A landscape with many valleys, sampled at points; each row gives a point and its height.
A ball rolls from a point to the lowest of its 2 nearest points, and stops where none of them is lower. Distance is the straight distance between rows; heights are no part of it.
Q589: [151 107 103 105 113 180 118 159  92 151 132 151 126 151 109  91 117  71
 150 126 136 178 145 137 240]  h=154
Q919: [ 64  96 141 100 134  73 159 156 131 102  73 131 156 122 161 175 136 142
 151 137 148 109 133 145  99]  h=437
Q775: [172 147 165 192 100 147 156 138 120 138 163 102  99 144  91 105 103 156
  92  87 149 136  91 136 111]  h=481
Q843: [141 148 100 191 111 134 150 116 118 181  84 127 107 117 152 180 128 126
  75 106 151  99  82 147  53]  h=386
Q750: [134 117 147 117 148  93  76 158 125 104 127  92 199 190  92 143  83 149
 139 112 154  69 101 107 146]  h=707
Q733: [150 122 120 114 104 149 139 157  67 168 133 109 132 156 109 104  74  89
 144 111 157 160 124 127 231]  h=180
Q416: [116 114 134 157 125  99 145 119 111 130 127 114 119 108 116 135 152 127
 105 110 140 131 117 138  70]  h=506
Q377: [118  95 127 105 131 144 128 180 109 123 137 123 153 168  99 106  74 111
 149 106 158 141 104 115 206]  h=272
Q248: [149 178 110 144  99 177 114  82 143 156 201 176  89  84 139 126 158 102
 119 168  93 119 149 131  93]  h=159
Q921: [141 179  86 133  94 146 112  75 139 160 188 176  69  89 159 149 172 101
 119 178  90 114 150 152  93]  h=141
Q317: [179 180 104  97 107 146 107  72 152 147 175 133  73 101 152 102 154 125
 144 177  69 138 157 134 151]  h=109
Q875: [167 127  92 146 112 197  33 152 149  94 134 192 114 117 131  97 151 102
 150 162 102 155 159 115 232]  h=113
Q886: [139 143 120 124 145  75 151  73 101 118 124  98 114 103 134 129 171 115
 131 118 119 147 151 131 120]  h=129
Q859: [ 88 115 111  79 128 146 118 135 146  91 103 213 129  85 177 158 162 110
 159 184 112 132 178 151 117]  h=200
Q33: [ 89  64 142 102 174 142 150 169 176 109 136 134 121 179 122 116  86 140
 153 163 148 130 132  96 181]  h=471
Q658: [107 141  93  95 113 134 149 128 112 127 134 186 125  64 163 164 165 106
 132 127 105 121 147 164  85]  h=132
Q208: [136 115 142 193 127  98 106 135 122 125 124 107 139 156  96 146 110 155
  79 111 152  93  86 136  62]  h=532
Q13: [142 130 134 132 149 122  56 153 133 124 118  87 216 177 113 160  77 165
  89 130 126  49 110 138 112]  h=619
Q661: [167 161 127 137 118 156 149 147  97 177 125  81 157 147 127 109  69 152
 118 107 119 113 101  95 178]  h=124
Q282: [ 81  67 134 104 176 147 150 179 167 118 129 122 141 161 138 136  77 164
 121 175 141 107 129 102 126]  h=483
Q705: [ 91 130 129 118 124 202 126 141 129 127 160 175 138  84 137 113 120 114
 115 163  97 130 144 111  82]  h=217
Q420: [ 80  68 132  89 189  77 151 141 151 102  92 113 146 176 143 154 106 127
 158 172 151 112 137  97 149]  h=433
Q351: [168 161 139 196 122 117 112 109 129 179  99  93 138 161 116 139  93 166
  73 117 129  91  93 124  81]  h=391
Q166: [172 168 133 132  93 181  66  92 138 103 181 171  97  95 123  92 154 108
 132 159  91 131 168 119 187]  h=145
Q95: [116 133  99 128 127  77 151 104  98 115 110 140 109  88 150 160 188 114
 126 103 144 144 141 165  87]  h=545
Q386: [167 169 126 140 114 162 161 103 130 173 154  98 103 104 139 103 119 138
 128 121 106 132 122 106 109]  h=283
Q493: [127 172  77 132  94 127 125  81 145 149 178 199  69  86 164 178 193  99
 126 158 104 117 142 178 103]  h=169
Q204: [187 163 168 192  94 121 123 146 113 155 144  91 124 175  88 130  73 161
 109  93 172 116  92 142 142]  h=503
Q683: [ 63  84 130  97 151 113 155 177 140 123  87 123 159 130 161 173  90 155
 123 166 137  92 125 127 102]  h=472
Q203: [101  86 104 134 171 195 131 182 198 137 122 186 129 161 123  99 102 136
 143 184 106 154 160  92 165]  h=238
Q735: [ 82  90 152 108 123 126 126 118 147  90 133 161 114  94 129 124 168 116
 142 161 133 140 164 145  86]  h=367
Q347: [125 136  93 142 131  85 133  59 121 112 134 129  51 103 144 138 208 107
 110 123 157 155 145 156  99]  h=264
Q140: [174 122 102 105 112 182  94 134 103 147 135 163 112 126 128  88 138  80
 147 131 123 170 162 140 251]  h=139
Q139: [102 116 137 147 124  74  88 152 129 123  75 119 190 150 125 188 120 158
 100 122 148  62 114 168  74]  h=602
Q230: [135 129 155 139 123 162 146 141 111 126 170 124 135 111 102  94 113 138
 111 105 113 133 118 115 119]  h=225
Q470: [139 173  88 168 122  84 149 103 112 167  64 135 110 113 168 189 170 131
 103  90 157 117  97 147  81]  h=607
Q156: [127 102 162 157 132  64 118 119 121  98 140  91 140 155  76 121 131 142
 127  91 154 121 109 121 124]  h=685
Q584: [120 112 147 175 109 161 146 154 128 144 159 135 119 119 117 138 117 124
  72 119 121 110  95 143  27]  h=446
Q987: [110  94 159 159 136  51 106 121 124  95 121  93 140 165  88 137 148 143
 127 107 169 119 113 131  97]  h=676
Q125: [136 116 125 105 122 188 118 147 121 114 149 165 132 117 110  82 123 114
 141 129 116 160 147 112 197]  h=266
Q271: [179 139 110  79 151 128 101  81 118 103 147 134 106 114 143  96 163  96
 155 135  81 152 162 133 219]  h=222
Q6: [ 78  65 108  77 199  97 152 144 148 109  73 133 144 162 156 141 119 111
 163 171 118 138 143 109 154]  h=423
Q189: [ 98 124 111 157 106  96 153 145 125 118  76 160 130 105 150 185 162 135
 106  76 156 102  88 162  67]  h=542
Q402: [ 90  83 162 122 152 151 142 186 162 113 136 113 143 152 152 159  59 173
 100 182 149  84 125 124  81]  h=371
Q15: [ 81 111 129 101 170  46 116 132 103 110  77 105 195 150 138 164 128 117
 157 130 128 112 122 120 125]  h=478
Q703: [ 88 104 144 141 111  65 113 166 146 108  69 121 173 156 143 195 120 167
 116 127 166  67 121 165  72]  h=586
Q213: [171 160 133 113 105 175 144 105 119 147 160 126 111 103 128  82 128 130
 137 126 107 149 149 113 179]  h=286
Q159: [174 178 139 120  72 161 123  88 151 141 178 116  57 113 131  83 149 125
 146 127 135 163 171 153 189]  h=308
Q478: [124 150  99 117 113 146 145 106 111 151 157 168 110  69 159 150 161 105
 115 141 100 127 147 154  78]  h=71
Q42: [126 110 137 121 138 135 127 164 107 116 142 100 170 145 105 114  82 144
 126 104 124 114  97 105 153]  h=297
Q184: [163 174 122 143  90 212  91 112 136 116 193 180 111  91 131  84 137 114
 124 161  96 134 151 106 164]  h=158
Q396: [125 110 152 127 132 111 140 100 120 102 147 118 112 102 105 102 162 124
 125 114 123 148 144 124 115]  h=358
Q755: [136 104  97 100 119 149 133 159  84 151 124 131 139 154 105  99  91  80
 147 112 145 170 126 123 238]  h=167
Q929: [138 160 105 145 115 136 166 111 114 184 120 114 119  77 156 160 132 118
  96 119 106 113 116 138  63]  h=337
Q349: [ 85 111 117 115 109 102 137 115 137  85 122 183 100  86 148 150 203 105
 140 128 144 145 158 178  84]  h=304
Q194: [180 139 109  79 157 120 126  83 107 115 125 114 116 124 139  95 146  87
 166 118  96 158 144 123 230]  h=231
Q395: [116 101 153 146 142 100  86 157 161  95 113  94 180 179 116 176  90 169
 116 152 172  58 125 145  71]  h=558
Q756: [115 138  85 144 121  83 152 101 111 110 107 154  83  95 148 166 210 111
 112  94 170 142 125 164  81]  h=565
Q508: [ 99  94 102 115 154 192 131 210 147 133 137 124 163 163 127 100  71 148
 110 143 110 127  99  96 148]  h=201
Q625: [ 77  78 148  96 160  68 144 126 125  84  93 107 144 145 135 146 140 122
 165 149 143 130 141 125 122]  h=417
Q835: [ 81 104 132 133 103 122 156 155 133 117 110 160 126  90 145 166 151 125
 118 115 149 124 118 165  51]  h=318
Q52: [114 137 112 136 121 143 158 134 107 160 126 134 136  77 152 153 125 119
  99 114 108 105 123 136  61]  h=319
Q413: [100  94 113  94 173 101 124 134 109 109 104 110 169 140 129 129 119 118
 145 127 105 139 118 101 147]  h=460
Q98: [102 104 108 124 133 221 132 210 149 137 153 158 154 162 119  89  72 146
 115 144 113 154 115  99 160]  h=215
Q613: [123 117 124 176 110 144 149 137 117 151 131 133 118 106 128 159 132 124
  76 106 139 111  91 148  35]  h=432
Q133: [119 133 108 139 118 116 122  80 133 117 158 154  66  95 128 128 201 104
 110 130 132 154 161 156  89]  h=309
Q354: [106  94 152 117 144  87 133 110 114  91 133 104 136 127 102 117 147 119
 144 109 130 150 135 116 133]  h=377
Q426: [163 181 135 152 148  62 132  67 126 160  93  68 116 150 126 130 157 143
 144 104 136 150 117 106 126]  h=178
Q308: [154 145 140 169 142  87  83 105 120 173 100 109 185 177 102 159 110 166
  81 110 123  61 114 150 103]  h=431
Q406: [166 189  80  94 104 127 138  79 157 177 156 111  79 100 170 129 155 126
 149 176  73 139 136 143  92]  h=73
Q863: [157 187  75 102 119 117 154  84 133 175 131  93  91  95 174 144 151 128
 148 152  86 142 135 133  87]  h=33
Q421: [118 116 133 135 139 100  67 150 129 130  91 100 212 160 115 176  96 157
  91 135 136  48 112 152  88]  h=613
Q650: [113  84 134  77 164 116 118 102 122  79 118 129 128 126 124 101 158  99
 161 135 106 158 145 121 167]  h=394
Q3: [122 119 140 178 141  47 104 106 110 123  98 103 147 157  94 147 153 141
 110 100 162 108 111 131  87]  h=664
Q193: [ 64  94 136 103 135  85 149 165 131 114  66 123 176 128 169 188 103 151
 137 148 145  87 123 139 101]  h=458
Q521: [ 90 115 171 128 124 192 125 154 163  90 166 174 122 121 116  97 115 130
 126 171 125 140 149 103  97]  h=263
Q946: [179 173 133 175  93 152 146 105 159 167 124  79  65 139 122  97 124 154
 127 102 157 169  92 109 108]  h=345
Q568: [ 96  95 138 146 130  77 134 126 113 105 110 118 126 118 116 151 161 132
 115 114 152 125 120 145  76]  h=489
Q149: [ 80 104 137 100 113 112 127 121 150  77 117 187 106  86 150 149 186 108
 150 159 134 142 178 166  89]  h=341
Q944: [154 142 136 150 133  84 141  62 135 118 131  81  75 130 113 105 169 125
 129  86 151 170 137 131 155]  h=259
Q148: [ 95 113 144 128 126 223 131 201 157 109 157 174 139 154 117  84  83 144
 121 167 120 153 129  98 147]  h=229
Q211: [167 179 120 132 103 190 117  93 136 145 194 164  99  90 135  90 145 114
 124 166  85 129 153 110 129]  h=171
Q640: [187 149 108 113 115 173  51 112 122 116 153 168  97 112 139  96 161 104
 148 153  94 146 165 129 249]  h=115
Q819: [139 125 139 125 122 131 132 161  98 124 143  95 163 157  98 113  77 130
 141  96 144 124  99 109 193]  h=287
Q942: [172 172 130 120 101 126 115  62 160 125 171 115  53 110 134  92 169 124
 137 122 113 160 167 145 169]  h=299
Q791: [110 130 112 170 116  77 129 134 104 130  65 140 136 126 135 185 155 141
  95  84 160  98  99 164  70]  h=517
Q256: [128 130 139 140 142  97 130 127  97 135 121  93 162 124 113 134 116 140
 111 107 116 106 113 109 111]  h=548
Q28: [159 119 117  90 148 146 103  96 117 102 145 149 121 108 127  91 155 110
 151 135  86 150 156 123 196]  h=213
Q152: [ 82  67 160  86 159 113 135 117 158  82 113 147 123 131 135 118 143 117
 161 179 131 143 172 123 138]  h=395
Q901: [128 147 118 184 114  82 108 116 111 162  57 145 149 142 135 192 143 147
  72  97 155  86  94 164  73]  h=487
Q745: [112  84 179 134 126  76 116 136 144  76 147  92 138 169  80 116 119 140
 147 103 176 120 114 122 138]  h=692
Q678: [ 71 102 128  97 125 147 156 153 132 119 111 172 134  87 156 151 133 119
 133 154 117 125 147 139  74]  h=270
Q255: [109 132  90  74 151 103 151 134  93  99  90 161 156  80 187 162 153 115
 151 133  97 139 148 158 123]  h=350
Q612: [123 121 145 138 129 148 146 130 113 129 163 129 122 102 113 111 130 128
 106 117 112 127 125 119  83]  h=246
Q795: [ 71 104 139 115 102 112 174 167 153 108  89 172 132  95 163 173 145 136
 138 110 148 108 125 163  74]  h=362
Q212: [173 179 109 110 112 133  73  67 137 128 172 158  73 101 158 110 164 115
 138 190  63 113 163 135 169]  h=121
Q718: [145 131 158 120  90 164 130 134  93 130 162 134 110 124 103  84 111 100
 133 108 155 173 153 145 211]  h=221
Q290: [161 186  87 117 132  88 144  78 134 167 106  79  92 110 163 145 157 133
 149 138 108 156 137 128  93]  h=85
Q715: [109 134 132 131 111 169 115 113 135 112 175 180 115  79 119 119 161  98
 121 157 105 136 160 137  80]  h=212
Q936: [117  84  88 101 144 154 130 187 132 131 126 136 152 175 102  97  89  94
 158 111 124 156 113 111 213]  h=262
Q581: [115 157  76  98 117  90 164 121 122  98 120 185 117  76 182 172 186 117
 145  96 115 126 130 188 103]  h=268
Q305: [111 117 160 128 119 175 122 133 138  94 169 165 126 105 105  86 132 126
 127 140 112 150 146 119 125]  h=285
Q428: [168 172 142 150 119 132 142 120 120 185 112  72 146 134 127 120  94 159
 123 105 107 111 104  96 139]  h=468
Q842: [112 114 129 135 131 117 137  93 124 113 155 137  98  98 118 119 181 113
 115 122 137 156 151 145  83]  h=334
Q143: [163 125 106  91 147 122 136 114  99 123 115 120 128 142 120  96 118  77
 163  98 115 161 132 122 243]  h=240
Q849: [134 127 166 173 116 175 148 159 128 125 177 130 115 125 110 112 105 129
  72 116 121 124  93 130  59]  h=459
Q83: [163 160 111 171 126 117 140  86 131 180  98  93  89 118 139 145 141 142
 107 119 142 131 106 113  69]  h=428
Q5: [147 136 128 109 124 172 139 122 108 128 156 135 128 115 113  83 119 126
 130 113 109 154 144 111 185]  h=276
Q343: [138 119 116  99 141 162  87 108 130  92 141 172 124 101 126  98 162 107
 140 159  86 145 166 114 159]  h=202
Q840: [ 86  74 132  96 176  89 129 153 151  98 106  99 161 186 119 141  90 130
 162 146 151 104 115  87 160]  h=442
Q216: [161 186 103 145 137  85 134  69 143 172  83  69 100 126 148 140 157 141
 153 116 126 153 119 108  99]  h=133
Q596: [121 108 165 110 100 165 118 150 109 107 162 142 119 139  99  89 102 101
 141 113 163 171 144 144 204]  h=242
Q766: [169 176 145 170 123 102 121  91 144 180  90  71 116 166 110 126 122 160
 129 100 139 131 100 104 117]  h=452
Q70: [167 175 104 111 121 121 141  64 143 151 151  94  69 104 141 110 162 128
 142 135 106 155 149 127 122]  h=40
Q534: [102 124 150 131 120 196 139 168 130 128 171 154 144 101 125 105 101 123
  96 149  99 120 116 112  66]  h=239
Q914: [144 112 154 120 137 110  79 172 148  87 144  91 181 197  97 148  73 148
 149 109 185  77 107 118 150]  h=703
Q727: [138 134 136 124 147  95 132 104  93 132 120  91 158 123 108 122 130 130
 135 103 108 125 126  98 145]  h=541
Q472: [115 114 168 123 111 170 123 138 133  92 172 150 114 116  93  75 132 124
 137 116 132 160 153 129 157]  h=300
Q368: [135 161 112 158 147  55 137  87 100 156  85 102 126 122 143 162 169 129
 119 103 141 133 128 137  97]  h=640
Q709: [176 159 135 203 114 143 135 108 144 173 107  89 103 163 118 130  95 159
  84 110 139 115  80 115  85]  h=372
Q895: [ 86 118 144 146 104 157 133 125 144 111 171 187 105  90 120 134 169 101
 116 138 135 133 144 149  47]  h=243
Q547: [180 165 166 166 100 108 110 142 105 161 140  87 152 173  95 134  73 154
 131  92 169 102 100 134 177]  h=513
Q187: [ 86  64 134 115 193 149 158 173 177 125 135 142 124 173 141 127  81 151
 126 190 148 110 143  95 156]  h=477
Q543: [119 106 149 130 130 154 128 169 118 117 152 106 159 138 109 109  79 154
 103 119 114 106  97 108 112]  h=311
Q923: [136 147 101 141 141  66 141  56 117 124 119 103  73 110 144 133 193 115
 126 119 148 165 147 144 107]  h=206
Q778: [ 89 111 162 125 139 205 136 176 157 108 164 172 135 137 120  92  91 139
 120 175 117 137 132  96 115]  h=245
Q752: [ 95  90 158 107 158  59 125 118 123  79 119  97 160 153 106 129 136 116
 162 118 138 132 126 109 140]  h=396
Q202: [102 131 123 121 111 185 111 126 138 114 156 200 130  76 137 135 146  98
 127 176  97 126 164 124  78]  h=193
Q200: [103  90 113 118 164 191 109 159 184 118 120 186 135 148 123  93 124 122
 155 177 105 161 162  94 176]  h=244
Q732: [155 149 130 132 125 107 133  61 144 121 158 101  61 117 117  95 177 127
 130 100 132 164 156 138 150]  h=284
Q545: [ 75 109 133 121 112  77 165 161 137  98  70 144 144 108 162 179 148 144
 143 112 155 111 122 160  84]  h=404
Q764: [165 163 136 122 121 130 148 124  99 170 120  86 142 141 121 113  87 138
 147  99 128 133 110  99 195]  h=102
Q517: [188 177 159 163 128 103  88 113 131 178 113  91 169 197  91 135  92 170
 104 100 135  71 106 133 144]  h=633
Q155: [ 88 114 124 110 126 148 150 143 112 135 123 152 145  83 143 146 126 116
 110 129 115 120 127 134  71]  h=298
Q344: [156 156 161 143  95 183 155 151 105 144 176 123 121 120 106  87  98 138
 109 111 127 139 114 124 148]  h=199
Q30: [165 164 152 150 136 110  94 129 114 166 117  79 190 172 106 133  84 163
 100 102 122  71 100 115 149]  h=628
Q97: [102 130 113 118 133  56 147 118  94 109  89 128 152 102 151 165 168 118
 143 103 135 133 143 158  93]  h=521
Q798: [153 148 134 162 145  64 130  72 129 136 115  77  89 143 112 121 167 137
 129  95 154 154 124 115 133]  h=224
Q26: [127 122 120 191 117 116 134 125 118 151 100 130 123 120 132 174 128 131
  65 104 151 103  82 152  49]  h=412
Q874: [176 150 113 100 109 181  94 112 111 126 154 160 104 115 129  86 142 100
 150 139 110 156 167 135 240]  h=127
Q671: [109 108  82  65 175 106 128 125  97  97  91 163 154  96 179 147 154 103
 154 156  90 152 153 151 130]  h=369
Q303: [124 122 116 103 160  94  95 153 115 125 113  93 194 184 106 129  85 118
 149 102 137  91  94  86 191]  h=712
Q935: [120 110 105 120 144 189 135 195 112 143 145 114 174 147 124 100  72 146
 100 118 103 119  92  94 155]  h=182
Q714: [ 85  92 165 134 129 162 141 188 151 118 141 120 149 130 142 155  75 153
  95 165 127  90 110 136  51]  h=352
Q947: [ 64  71 155 101 155 128 157 158 147 113 113 130 134 139 144 146  99 154
 134 177 141 110 140 118 102]  h=484
Q615: [122  90 168 121 138  82 100 156 154  77 143  86 161 184  87 136  99 154
 152 120 177  93 111 113 131]  h=698
Q190: [145 139 141 140 114 202 155 178 106 151 166 120 153 122 131  93  74 142
  86 121  97 111  97 103 122]  h=192
Q682: [134 154 130 176 134  76  94 109 110 180  69 119 169 152 119 174 124 156
  75 111 130  73 109 161  84]  h=455
Q693: [141  90  84  94 148 159 117 174 141 130 115 161 138 157 109  93 123  85
 158 115 113 173 138 124 230]  h=255
Q754: [101  85 130  88 161  96 123 153 136  95 115 104 163 171 106 116  94 117
 162 117 142 121 110  90 175]  h=449
Q27: [170 163 149 164  98 154 155 107 142 153 159  96  68 125 110  89 127 141
 129  97 150 164 123 127 136]  h=330
Q871: [ 96  92 178 106 125 164 121 149 151  82 157 153 120 143 103  83 112 133
 151 143 142 154 147 117 164]  h=282
Q712: [140 136 135 140 142 128  87 149 109 142 122  83 206 160 111 144  71 161
  90 119 114  63  96 114 141]  h=623
Q941: [121  94 114 116 125 198 118 182 140 122 137 173 140 150 106  83 102 120
 142 143 128 166 141 110 199]  h=256
Q93: [ 87  83  89 113 170 187 136 194 182 145 117 163 144 162 127  99  98 133
 129 164  91 148 145  97 149]  h=228
Q724: [136 172 109 170 139  59 126  88 103 171  53 120 132 138 148 177 164 140
 107 102 154 116 108 146  87]  h=626
Q84: [135 118 148 178 128 108 135 120 114 137 131 105 119 126 102 132 126 144
  87 107 144 115 102 134  67]  h=519
Q2: [103 127 130 123 154  48 127 118  85 123  80 107 178 128 143 162 145 118
 137 112 124 126 130 135 109]  h=498
Q767: [158 160 111 119 138 104 152  76 116 140 142 101 102 100 133 116 159 121
 134 128  99 146 147 128 126]  h=78
Q59: [140 142 141 126 150  74 123 114  98 134 113  89 174 155 103 128 107 122
 144  94 122 111 110  92 175]  h=535
Q114: [131 138 134 159 147  54 122  93  97 146  95  96 151 140 115 146 155 134
 116 101 142 118 117 125 104]  h=652
Q892: [108  92 114  71 175 105 129 110 102  97 100 132 147 114 147 128 154  98
 158 146  96 157 151 124 144]  h=385
Q786: [152 135 150 135 106 183 152 178  97 143 170 117 153 139 117  99  65 147
  98 111 125 123  97 115 148]  h=170
Q160: [171 175 138 128  97 181 165 109 127 164 168 113 101 104 127  87 119 137
 134 117 114 147 135 111 146]  h=293
Q620: [119 163  88 125  96 112 111  86 133 114 165 210  80  77 161 165 205  95
 127 150 112 122 153 190 104]  h=203
Q245: [182 156 162 180  88 151 143 165 109 143 162  94 126 161 104 118  69 157
  90  93 146 114  89 139 133]  h=493
Q691: [ 94  75 167  92 148 132 137 158 157  78 146 115 127 175 104 109  88 136
 160 137 166 134 126 111 175]  h=464
Q378: [119  98 153 162 129  90  92 147 137 107 119  99 164 163 100 163 112 162
 102 129 154  77 106 141  70]  h=547
Q979: [180 176 151 173 114 114 134 113 127 175 113  68 133 155 105 120  99 163
 128  94 135 120  98 108 144]  h=461
Q600: [182 179 133 187  98 154 136 106 160 175 107  83  77 154 121 113 108 160
 112 107 151 142  78 106  87]  h=356
Q556: [106  84 156  95 139 101 121 160 147  76 141 102 143 176  97 118  86 125
 171 115 169 123 111 106 185]  h=457
Q60: [167 152 139 137  94 173 156 165  88 166 144  93 147 137 121  99  65 149
 114 104 133 128  98 111 180]  h=143
Q24: [110 115 119  96 137 157  86 112 138  85 141 186 126  83 138 124 173 104
 144 183  95 142 176 125 118]  h=184
Q252: [ 90  69 104  79 196 122 137 136 147 104  73 164 130 137 164 134 140 106
 165 185 108 154 164 122 152]  h=416
Q503: [123 151  80  81 134  82 156 117  94 100 108 168 139  77 191 162 170 114
 151 122  96 135 150 179 117]  h=322
Q197: [ 86  75  92 113 176 176 139 197 171 145 118 122 154 165 134 119  77 149
 120 160  98 127 118  99 144]  h=216
Q557: [175 159 121 121 111 152  48  80 139 102 177 172  94  93 140 102 167 115
 131 171  76 120 167 128 191]  h=134
Q814: [ 88  83 131  77 166 130 122 120 146  88  97 177 124 112 157 136 157 105
 165 193 113 147 181 132 137]  h=407
Q708: [100 103 157 136 127 143 134 167 127 123 148 117 147 120 117 129  94 145
  95 136 120 102 103 125  63]  h=331
Q647: [126  88 106 123 145 193  95 174 173 119 116 187 130 154 111  91 122 108
 163 155 113 174 153 110 206]  h=249
Q711: [ 84  93 115  88 185  74 124 139 116 108  77 106 188 161 137 151 112 112
 156 141 122 118 119 100 143]  h=467
Q676: [153 152 150 129 123  81 122 124  90 146 120  84 159 159  94 123  91 117
 154  78 153 119 111 105 205]  h=529
Q780: [148 132 170 179 111 160 148 148 128 125 181 122 102 135  96 101 111 142
  80  95 141 135  95 139  89]  h=469
Q694: [ 88  90 157 137 134  76 117 157 148 102  96 101 162 158 135 185 111 164
 128 152 175  73 124 143  81]  h=571
Q41: [175 167 150 133  85 150 144  96 131 147 163 100  70 111 112  84 133 130
 144 104 143 170 152 137 181]  h=317
Q541: [ 68  72 154  88 159  88 159 125 141  82  91 141 124 135 148 140 146 121
 162 171 144 139 163 132 128]  h=409
Q296: [ 97 126 113 104 113 155  91 119 146  87 136 208 121  72 154 148 166 101
 147 188  99 128 172 144  99]  h=162
Q839: [173 181 109 128 106 133 150  78 157 161 138  75  73 116 139  99 145 142
 151 118 115 163 131 116 117]  h=7
Q878: [ 87  83 167  99 138 138 122 116 155  81 137 153 116 116 123 105 148 120
 151 163 125 149 171 114 124]  h=384
Q375: [160 154 159 144 108  92 111 138  93 143 135  85 154 174  81 127  81 128
 141  86 177 110 105 126 196]  h=522
Q96: [ 86  95 136 150 118  61 138 150 126 103  76 131 140 131 129 173 150 145
 126 115 171 107 116 161  62]  h=456
Q599: [172 164 134 191 130 110  87  98 142 185  91 102 153 185 102 145  99 171
  67 118 130  72 101 145  90]  h=410
Q577: [111  85 134  89 159 112 131 136 124 101 125 113 155 144 111 111 116 114
 152 118 121 145 120  93 173]  h=454
Q866: [121 129 144 137 118 204 149 172 114 150 164 126 158 109 135 109  85 134
  74 132  90 101  96 109  83]  h=214
Q384: [149 104 105  85 149 152 119 136 118 116 128 146 134 140 112  86 133  90
 158 112 106 164 140 121 228]  h=248
Q366: [101  93 173 105 109 164 126 168 135  96 164 147 126 154  97  88  97 125
 154 125 160 159 133 133 185]  h=265
Q519: [146 147 134 149 127 146 156 104 122 159 155 113 104  98 124 113 135 130
 105 118 111 127 122 115  88]  h=267
Q588: [150 154 110 186 126 129 133  80 134 180  76 109  80 133 152 172 137 131
  85 117 162 117  76 123  55]  h=411
Q868: [189 184 135 137  74 182 171 131 140 183 147  84 102 120 139  86 102 153
 146 115 129 155 111 118 139]  h=305
Q38: [172 161 134 122 120 119 156  96 114 152 127  74 122 121 118 109 114 135
 157  97 115 147 126 104 181]  h=77
Q896: [126 151  86 158 120  83 152  93 107 138  88 142  87 104 163 181 190 122
 109  90 176 129 102 150  82]  h=587
Q572: [144 172  93 164 106 147 163 117 128 197 101 122 101  90 175 185 134 116
  89 103 124 106  96 148  62]  h=359
Q961: [ 68 108 129  93 129 153 137 143 151 108 107 192 134  93 161 150 140 121
 150 183 124 133 166 135  93]  h=237
Q113: [140 169  84 107 109 148 128  92 115 152 167 180 103  77 164 149 169 102
 127 163  80 116 158 150  97]  h=114
Q585: [162 169 121 181 131 108 120  81 142 180  81  79  93 152 126 137 138 154
 113 111 152 135  98 109  83]  h=440
Q438: [150 132 149 118 100 147 145 141  78 145 144 111 124 132 103 102  88 106
 148 104 156 158 133 129 210]  h=198
Q136: [100 139  97 108  97 108 131 111 141  91 145 200  95  81 158 159 208 101
 138 131 130 136 159 189  91]  h=257
Q481: [ 83 108 140 142 108 143 151 146 135 121 139 168 102  94 131 152 154 112
 109 123 145 128 124 157  35]  h=278
Q86: [176 190  87  88 101 132 119  74 167 160 157 105  69 114 165 109 157 134
 159 175  69 143 138 135 129]  h=95
Q674: [181 143  98 142  94 199  50 147 122 120 143 182 115 115 137  92 144  97
 137 153 116 157 165 123 247]  h=101
Q185: [121 108 115 102 162 101  80 177 140 118 112  90 197 199 105 147  75 128
 151 116 152  77  95  93 177]  h=710
Q614: [ 98 147  92 109 104 117 168 142 135 111 117 194 124  70 167 178 177 115
 141  89 122 113 122 168  83]  h=204
Q147: [177 178 126 142 109 116 148  90 141 163 119  62  98 123 126 107 128 150
 165  98 127 159 121 107 138]  h=44

Call two points neighbours if one is among the 2 nearest of the other. Go from one point of each pair to the other, from neighbour to neighbour, staying as low as possible. Name the highest point that can't be avoided.
Q674 and Q478 -> Q625
Q674 and Q839 -> Q472
Q863 and Q478 -> Q211
Q839 and Q202 -> Q534

For each start below, name the point where the ball stops.
Q472 -> Q674
Q351 -> Q863
Q819 -> Q296
Q211 -> Q863
Q572 -> Q296
Q625 -> Q839
Q30 -> Q202
Q386 -> Q839
Q568 -> Q202
Q650 -> Q478
Q683 -> Q202
Q866 -> Q839
